Each row is a point on a landscape with many peaks, with its height.
From any point a climber steps to the highest of the 2 points nearest to it. It stops when none of these is higher. Distance is the straight distance between rows; heights are no part of it.
Z_917: [165  72 128 144 100 142 159 132 120  72 144 181 130 100 161 105 105  94
 161 153]  h=52.8
Z_640: [138 121  98 153 221 100 106 180 101 132 140 128  73 143 110  97  94  81
 132 145]  h=16.2
Z_877: [141 135 113 101 164 155 123 158 171 161 115 105 121 158 101 140 156 176
  63 123]  h=23.1
Z_532: [168 107 151 159  88 113 108  96  98  73 128 144 158  99 161 128  82  71
 169 141]  h=55.2
Z_651: [119 116 124  53 136 162  79 176  94 102 135 154 125 141 145 148 129 148
 112 101]  h=54.8
Z_664: [ 75 144  81  83 173 132  93 157 119 190 140 119 117 151 121 132 121 134
 113  90]  h=31.9
Z_171: [127 101 132 128 142 132 127 142 116 194 145 167 120 123 113 108 143 137
 155 103]  h=29.5
Z_870: [ 91 118  91  92 122 135 168 119 158 181 162 110 136 163 131 149 159 167
  95  90]  h=53.1
Z_658: [116 102  96  62 120 122 128 103 105 114 155 194 141 119  95 121 144 126
 152 113]  h=52.9
Z_933: [ 86 138 121 177 121 112  92 105  98 108  53  98 158 127 145 176  93 160
 130 134]  h=45.0
Z_296: [153 117 109 148 122 104 162  74 133 152 163 115 111 145 161 149 145 173
 131 109]  h=54.0
Z_645: [ 93 157 121 141 104 122  96  84 149 100  48  82 186  91 134 147 117 159
  84 161]  h=23.2
Z_92: [134 152 125 147 135 159 142 143 174 155 134 109 136 158 122 142 166 182
  58 134]  h=25.0
Z_772: [122 135 109  57 103 173 120 147 114 148  92 134 159 120 117 166 150 158
  83  94]  h=41.2
Z_530: [ 93 114 106 138 126  98  80  94 100  70  74 108 148 127 154 183  95 150
 147 137]  h=42.1
Z_815: [100 114 119 137 184 131 116 153  87 188 154 170 115 149 117 111 105 114
 130  94]  h=26.7
Z_900: [158 100 133  97 165 150 135 175 131  65 166 188  88 113 147 103  93  86
 160 146]  h=51.0
Z_496: [126 126 119 147 122 125 133  64 144 196 168 182 146 125 125 111 109 121
 138  91]  h=18.6
Z_349: [135 111  91 104 128 170 114 180 115 111 120 140 144 142  88 115 143 157
  96 130]  h=17.0
Z_283: [112 148 149 130 187 102 156 127 162 182 206 143  99 167  85 111 126 117
 114 109]  h=11.4
Z_208: [106  84 138  59 125 143 112 145 114  93 154 190 149 115 107 107 130 131
 148 129]  h=50.5
Z_529: [163 130 174  99 103 138 176 107 130  45 160 158 129  82 169 105  85  54
 172 158]  h=41.4
Z_959: [101 107 152  84  94 162 100 158 142  83 130 174 150 135 131  96 152 132
 121 144]  h=48.2
Z_744: [ 80 137 147 111 206  75 121 139 125 193 203  81 109 141 119 160 107  98
  97  75]  h=30.1
Z_757: [124 153 139 192 119 107 172  63 132 169 159 133 122 121 132 111 131 140
 161 134]  h=46.4
Z_570: [110 141  96  98 129 157  99 141 129 165 141 147 131 155 134 138 128 155
 123  85]  h=30.4
Z_576: [101 151 158 170 133 103 195  69 141 187 184 135 122 123 134 130 150 145
 142 102]  h=50.1
Z_745: [124 141 124 172 111 137 141 100 143 145 139 158 103 107 145  82 127 141
 176 132]  h=43.5
Z_725: [157 109 114  97 123 157 124 156 119 119 127 133 110 126  70 105 122 149
 135 110]  h=15.2
Z_699: [165 139 122 152 128 149 142 186 156 141 135 125  86 147 107  89 127  95
 141 147]  h=52.7
Z_760: [197  91 134 156 101 141 165 101 125 108 135 181 113  98 143 119  97  59
 175 132]  h=53.4
Z_311: [139 109 127 176  93 168 136 131 151 118  73 117  97 118 143 108 154 153
 139 151]  h=39.8
Z_341: [108 128 159 153 122 105  91 151 116  40  59 103 163 121 173 173  91 110
 114 192]  h=51.4
Z_262: [110 134 120 148 227  91 118 135 104 175 158 145  84 129 113 106  88 108
 128 118]  h=21.5
Z_761: [ 91 125 144 111 121 123 145 144 132 212 146 135 119 148 103 127 174 136
 135  94]  h=32.3
Z_705: [118 121 114 138  79 146 122 100  94 123 100 124 149 103 130 120 137 163
 150 110]  h=26.3
Z_734: [108 137  95  59  83 154 132 148 147 187 100 113 161 127 108 157 168 148
  88  98]  h=37.6
Z_566: [123 140 130 195 148  88 131 117 134 108  60  61 113 136 127 161 118 139
 139 162]  h=24.7
Z_419: [102 117 128 144  92 157 157  92 113 165  35  93 179 117 106 170 154 153
  57 135]  h=32.2
Z_112: [ 94 125  89 126 115 126 178  74 144 153 138  99 130 146 138 167 161 186
 118  91]  h=58.1
Z_393: [129 135 120 113  88 171 102 128  98 148 125 149 139 118 152 129 127 172
 142  92]  h=27.7
Z_315: [112 122  87  89 183  95  68 153  74 167 163 136 164 140 112 140 103  97
 117  99]  h=8.4
Z_852: [ 86 119  87 111 187  91  62 136  91 167 161 119 147 115  94  99  83  95
 123 106]  h=5.0
Z_548: [147  84 109 103  97 130 158 109  80  95 142 165 150 107  96 130 140 141
 147 118]  h=55.5
Z_927: [155 155 142 134 117 124 176 138 127 163 174 108 131 139  91 123 143 159
 124 106]  h=53.6
Z_701: [121 127 156  66 156 158  78 202 103  88 130 159 107 127 156 128 130 123
 121 140]  h=65.7
Z_670: [125 102 148 126  76 127 138 105  68  61 124 146 172 113 123 129 112 120
 142 121]  h=58.0
Z_218: [154 110 114 171 122  87 139  55 108 141 127 136 143 105 124 130  95 111
 155 112]  h=19.8
Z_181: [139 111 189  74  89 124 144 120 134  41 153 166 128 132 137  99 134 100
 134 139]  h=43.7
Z_482: [127 103 133 153 131 178 138 169 158 137 102 129  97 150 116 109 157 157
 119 128]  h=41.8
Z_317: [152 146 113  85 150 100 120  98 156 169 164 141 114 150  95 128 149 128
 125 105]  h=18.1
Z_465: [150 158 119 106 166 136  72 175 125 137 130 141  81 134 125 112 104 116
 138 130]  h=41.5
Z_975: [159 140 116 150 128 142 179 120 127 151 155 128 115 117  80  85 103 140
 154 103]  h=47.7
Z_175: [120 150 167 117 116  73 117 113  83  44 109 115 151  91 160 142  95 115
 176 168]  h=60.6
Z_292: [ 84 129 118 152 208  69  91 130  99 177 171  66  98 140 139 142 111 111
 103 104]  h=22.1
Z_157: [138 109 165 150  59 148 126 151 109  51 121 145 155 116 150 115 125 109
 135 140]  h=60.3
Z_409: [ 82 123 173 131 115 141 183 142 164 175 167  73 150 137 102 156 186 167
  90  89]  h=65.8
Z_379: [126 148 155 134 124  75 105 152  97  36  79 111 144 116 165 165  98 104
 166 186]  h=55.7
Z_38: [138 115 149 143 138 117 155 118 163 174 172 112 103 162 157 144 176 163
 129 114]  h=51.1
Z_847: [109 124 141 165 178 152 139 183 159 160 131 115  80 167 110 111 146 143
  98 139]  h=46.3
Z_880: [146 144 103 173 146  88 132 104 137  91  86  89 101 113 168 137  90  83
 185 179]  h=21.7
Z_373: [153  89 144 114 115 162 163 167 115  52 172 190 120 114 152 100 115 100
 151 155]  h=52.3
Z_126: [188 142 130 145 125 133 154 139 121 154 158 168 134  91 101  84 111 112
 157 128]  h=52.4
Z_672: [160 156 142 125 169 101 145 140 153 167 186 146  85 147 102 113 124 113
 133 127]  h=14.5
Z_778: [146 137 143 190 115  95 157 102 126 132  92  78 128 143 127 149 157 137
 141 155]  h=26.0
Z_992: [125 124 163  69 101 157 105 143 145  49 121 152 117 132 132 112 142 130
 106 135]  h=46.0
Z_369: [162 149 142 122 125 150 128 154 106 113 173 201 135 107 126 100  92  96
 157 127]  h=55.4
Z_708: [177 131 122 187 103 130 164 133 173 156 153 118  99 144 123 101 129  97
 144 135]  h=51.6
Z_835: [ 87 108 110  50 132 184  96 183 102 142 101 146 150 131 142 155 129 149
  94 105]  h=46.8
Z_276: [116 155 136 145  89 121  95 103 130  63  70 100 175  99 124 132 115 141
 117 154]  h=24.2
Z_328: [143  92 123 137 216 120 100 170  90 130 142 165  88 117 118  84  88  62
 144 146]  h=13.9
Z_816: [159 132 141 143  83 160 125 156  89 104 145 180 148 126 131 106 125 129
 149 136]  h=57.9
Z_66: [113 134 103 179 162  82 111 144 137  88  62  93 116 129 146 147  84 120
 178 177]  h=23.0
Z_510: [ 75 107  89  86 156 146 145 143 174 182 142  99 113 167 133 160 147 154
  69  82]  h=48.3
Z_427: [140 154  98 124 144 152  88 153 141 154 151 145 102 159 121 110 119 145
 119 113]  h=34.2
Z_124: [144 144 109 135  98  92 119  79 139  82 126 120 134  97 133 104 110 118
 166 168]  h=22.4
Z_345: [100 111 120  95 102 156 169 135 157 195  99  94 165 127 110 164 183 156
  65 106]  h=35.1
Z_186: [151 137 189  90 101 139 149 126 147  46 173 167 110 131 171 100  78  67
 143 126]  h=42.3
Z_663: [101 116 164 122 167 122 146 144 175 172 183 108  86 177 130 151 169 141
 100  90]  h=46.1
Z_158: [103 126 143  92 181 101 128 152 150 190 192  81 106 161 113 161 129 141
  96  76]  h=38.4
Z_971: [ 85 126 143 134 207 115 112 173 138 176 151  97  85 150 125 108 143 137
 115 122]  h=62.0
Z_873: [123 113 115  79 167 110  78 184  67 140 159 168 161 132 108 122 125  99
 126 116]  h=10.9
Z_232: [ 96 150 170 171 111 130 186  89 149 150 168  93 114 124 136 157 145 176
 135  85]  h=55.6
Z_107: [141 104 176 131 101  74 105  91  90  60 125 130 169  78 162 138  77  96
 175 147]  h=56.8
Z_285: [105 144 130 157 111  90 122  74 167 147  81  50 171 136 138 172 149 157
  65 155]  h=20.4
Z_878: [152 123  98 177 132  86 126  88 108  73  98 129 124 118 169 157  73 101
 181 154]  h=21.1
Z_2: [110 152 173 154 105 131 193 126 135 151 144  70 133 136 106 150 157 163
 107  98]  h=60.4
Z_169: [149 133 146 118 106 179 113 173 158  98  87 144 124 122 124 117 174 123
  93 177]  h=66.7
Z_905: [ 84 148 110 134 125 114  93  81 138 130  42  70 182 129 125 180 125 156
  69 143]  h=21.8
Z_714: [154 149 142 114  99 173 121 151 164  84 101 127  96 119 133 109 142  90
 149 155]  h=61.8
Z_398: [208 124 116 167  91 118 149  99 119 112 125 139 126 106 155 122  93  73
 174 140]  h=54.1
Z_973: [171 156 113 127 127 165 127 163 164 109 136 146  76 130 133  97 129  69
 165 164]  h=57.5
Z_138: [114 141 132 132  68 164 115 113 109  96  74 112 169 109 121 133 133 154
 116 119]  h=25.4
Z_116: [ 80 123 122 168 109 104 133  78 110 139  70  77 142 145 134 160 126 161
 129 101]  h=49.5
Z_416: [149 116 105 151 129 101 135  46  89  94 115 145 127  91 147 144  90 128
 170 119]  h=20.3
Z_956: [166 114 119 168 118 104 152  47 134 154 147 185 146  93 121 103 107 102
 144 122]  h=19.3
Z_231: [141 146 140 142 104 105 149  96 146 140  93  87 133 142 131 132 184 148
 116 141]  h=27.0
Z_347: [ 97 147 115  98 184 110 116 156 122 195 166  96 112 161 112 131 148 146
 100 104]  h=42.4
Z_748: [113 100  78 101 168 151  98 188 147 140 119 112 137 155  94 118 132 157
  80 131]  h=19.4
Z_629: [124 157 130 137  91 112  88 103 151  55  91  90 142  90 161 117 109 133
 138 173]  h=23.3
Z_844: [138 103 157 155  70 143 126 130 130  46  81 128 159 131 150 140 142 110
 105 172]  h=61.7
Z_413: [158 157 108 143 108 144 138 107 152 127  93 100 141 141 136 140 178 170
  82 155]  h=26.1
Z_18: [163 137 111 105  88 103 108  79 142 105 141 150 143 112 130 107 142 118
 156 146]  h=21.6
Z_139: [101 115 127 125 104 158 184  97 143 170  74  67 164 112 109 174 160 161
  57 120]  h=33.6
Z_893: [172 134 142 142  93 151 114 131 152  65  82 112 164 122 136 127 161 118
 102 194]  h=63.4
Z_17: [125 111 127 109 193  99  77 182  70 132 158 175 130 109 108 101 106  87
 132 144]  h=12.4
Z_147: [115 125 132 118 110 138 151 111 138 169  96 109 119 136 106 123 184 155
 129 110]  h=29.0
Z_111: [139 147 143 103 159 166  62 203 116 126  94 137 103 135 142 133 141 130
 111 139]  h=53.7
Z_515: [192 138 117 176 108 118 171 100 153 146 131 117  95 116 149 112 116  74
 178 154]  h=53.0
Z_492: [139 147 125  98 109 109 115 101 153 150 150 153 131 138 113 103 173 119
 139 140]  h=20.5
Z_333: [ 78 141 113 166  98 127 176  70 132 157  99  81 142 144 129 167 138 171
 109  94]  h=53.5
Z_62: [141 170 125 104 166 146  98 175 140 131 139 165  68 130 141  93 106  81
 160 152]  h=50.2

Where does a climber stop that starts at each point below?
Z_959: Z_169
Z_672: Z_276
Z_218: Z_231
Z_349: Z_231
Z_419: Z_701
Z_17: Z_761

Call two points neighbours if one is among the 2 nearest of the other. Go from one point of each pair to the other, from neighbour to neighbour, staying as high as possible. Name the lowest point that can't be avoided.
Z_398, Z_409: Z_975
Z_701, Z_409: Z_465
Z_398, Z_169: Z_708
